A landscape with many valleys, sampled at points; each row gives a point and its height.
From any point a ball rolls to the lowest of the 4 points nearest to it. It stops when none of these is lower. Distance is the straight distance between rows; heights are no part of it.
dur (h 544): [ 99 102  54  99  73  50 123  73 166 136 136]
nanur (h 524): [ 92 109 145 101 147 214 166 174 102 108  99]
Mekuf (h 556): [ 91  95  45  95  68  53 127  74 177 145 125]
lusog (h 336): [168 152 159 156 148 112 103 128 130 134 155]
rotep (h 239): [106 131 100 126  80  93 125  95 162 141 100]
Manub (h 172): [135 138 129 138 141 144 120 145 119 143 107]
tibat (h 160): [108 134 105 134  86 118 130 114 156 153  83]
mubis (h 526): [140 145 136 141 112  98 113 104 144 132 123]
Visik (h 504): [128 141 121 135  98  89 120  94 147 128 122]
gifum (h 569): [ 97 115 167 112 156 220 171 178 100  97 118]
suf (h 506): [119 115 141 113 161 192 146 169  97 120 119]
zifa (h 347): [167 142 158 155 177 139 113 160 111 133 171]
Kekiz (h 453): [128 120 194 150 189 188 162 197  90  89 200]
lur (h 562): [100 112 149 107 153 207 164 173  99 106 113]
diz (h 356): [115 121 112 115 142 171 139 159 110 142  89]
bar (h 392): [159 151 150 154 135 110 107 117 134 134 145]
verib (h 368): [145 150 133 144 130 121 110 122 135 140 118]
feg (h 319): [150 129 159 136 181 166 130 173  98 122 162]
piv (h 557): [112 115 130 107 153 191 154 169 102 123 104]
kepi (h 366): [114 130 107 121 129 161 134 151 123 151  80]
kab (h 184): [102 129  95 130  83 118 131 117 162 156  73]
Daz (h 543): [141 116  82 112  98  34 103  63 141 119 162]
Fana (h 620): [159 120 103 115 113  34  97  64 135 111 182]
kiba (h 385): [137 121 150 124 171 181 140 171  97 116 146]
pir (h 263): [100 123  93 127  72  93 131  98 171 145  91]
pebug (h 440): [157 131 166 148 187 156 123 175  97 125 175]
bamiz (h 500): [114 112  79 104  86  48 118  72 151 127 140]
zud (h 173): [145 144 136 143 141 138 116 138 124 144 118]
larat (h 118): [147 138 135 139 151 145 116 145 114 141 127]
Gokub (h 370): [166 149 160 157 131  91 104  99 135 125 164]
sezi (h 452): [146 135 126 131 101  66 110  77 144 116 153]
guk (h 423): [148 128 126 127 106  58 105  72 137 112 164]
Sisu (h 429): [137 120 172 138 188 177 145 185  89 104 183]
Dud (h 428): [128 115 163 127 176 191 151 178  95 106 154]
mim (h 405): [135 146 128 143 112 113 115 116 142 139 112]
topur (h 486): [127 124 100 121  89  57 115  74 150 119 139]
Ripef (h 271): [123 137 109 131 122 143 125 142 130 150  85]
digus (h 325): [169 154 165 160 161 120 102 136 125 134 168]
ruge (h 471): [138 142 132 139 104  80 109  87 143 119 143]
lipo (h 219): [131 130 124 126 152 163 128 153 112 139 108]
rik (h 527): [ 77 108 149 100 133 227 179 177 107 106  90]
muz (h 417): [160 142 153 142 117  74 102  85 141 118 170]
Dafu (h 317): [ 91 116  83 117  67  86 135  88 178 145  98]
viri (h 198): [118 138 112 133  95 108 124 109 153 147  94]
tiz (h 533): [106 114 169 117 165 211 166 179  95  95 133]
Zod (h 341): [157 136 145 142 119  65 104  78 138 115 172]
Mol (h 269): [126 141 116 136 111 125 120 123 141 148  95]
dubi (h 441): [152 141 144 141 111  75 110  85 142 118 153]
Dibaf (h 505): [122 116 151 118 166 188 149 172  97 114 130]
zuna (h 316): [128 139 114 137 121 133 122 136 133 150  92]
vovip (h 509): [ 84 104 127  97 133 214 170 169 105 122  84]
tus (h 519): [131 119  88 109  95  39 111  68 149 121 154]
faba (h 292): [160 144 153 152 163 134 111 151 114 135 154]
zotu (h 291): [135 127 135 124 165 168 132 164 106 129 123]
lopaf (h 351): [ 95 114  78 113  67  73 130  82 171 137 113]
Diba (h 464): [115 110 169 123 168 204 160 180 100  96 144]
rul (h 114): [161 132 144 137 119  57 104  73 139 107 182]
zek (h 496): [ 97 108 114 101 135 193 158 167 105 134  83]
vupom (h 189): [105 132  97 132  99 129 133 131 151 158  74]
Nelo (h 171): [150 133 147 137 173 158 123 162 103 129 145]
guf (h 161): [134 136 122 129 140 154 126 150 115 142 100]
lemu (h 416): [108 120  90 114  75  72 124  81 159 132 124]
Tad (h 457): [103 113 100 111 127 177 150 159 115 148  72]
defuz (h 418): [154 144 152 147 121  86 108  94 138 125 153]

Where does a ball stop that starts at each point below?
bamiz | tibat
mubis | larat
Visik | tibat
dur | tibat
sezi | rul
dubi | rul
Mekuf | tibat
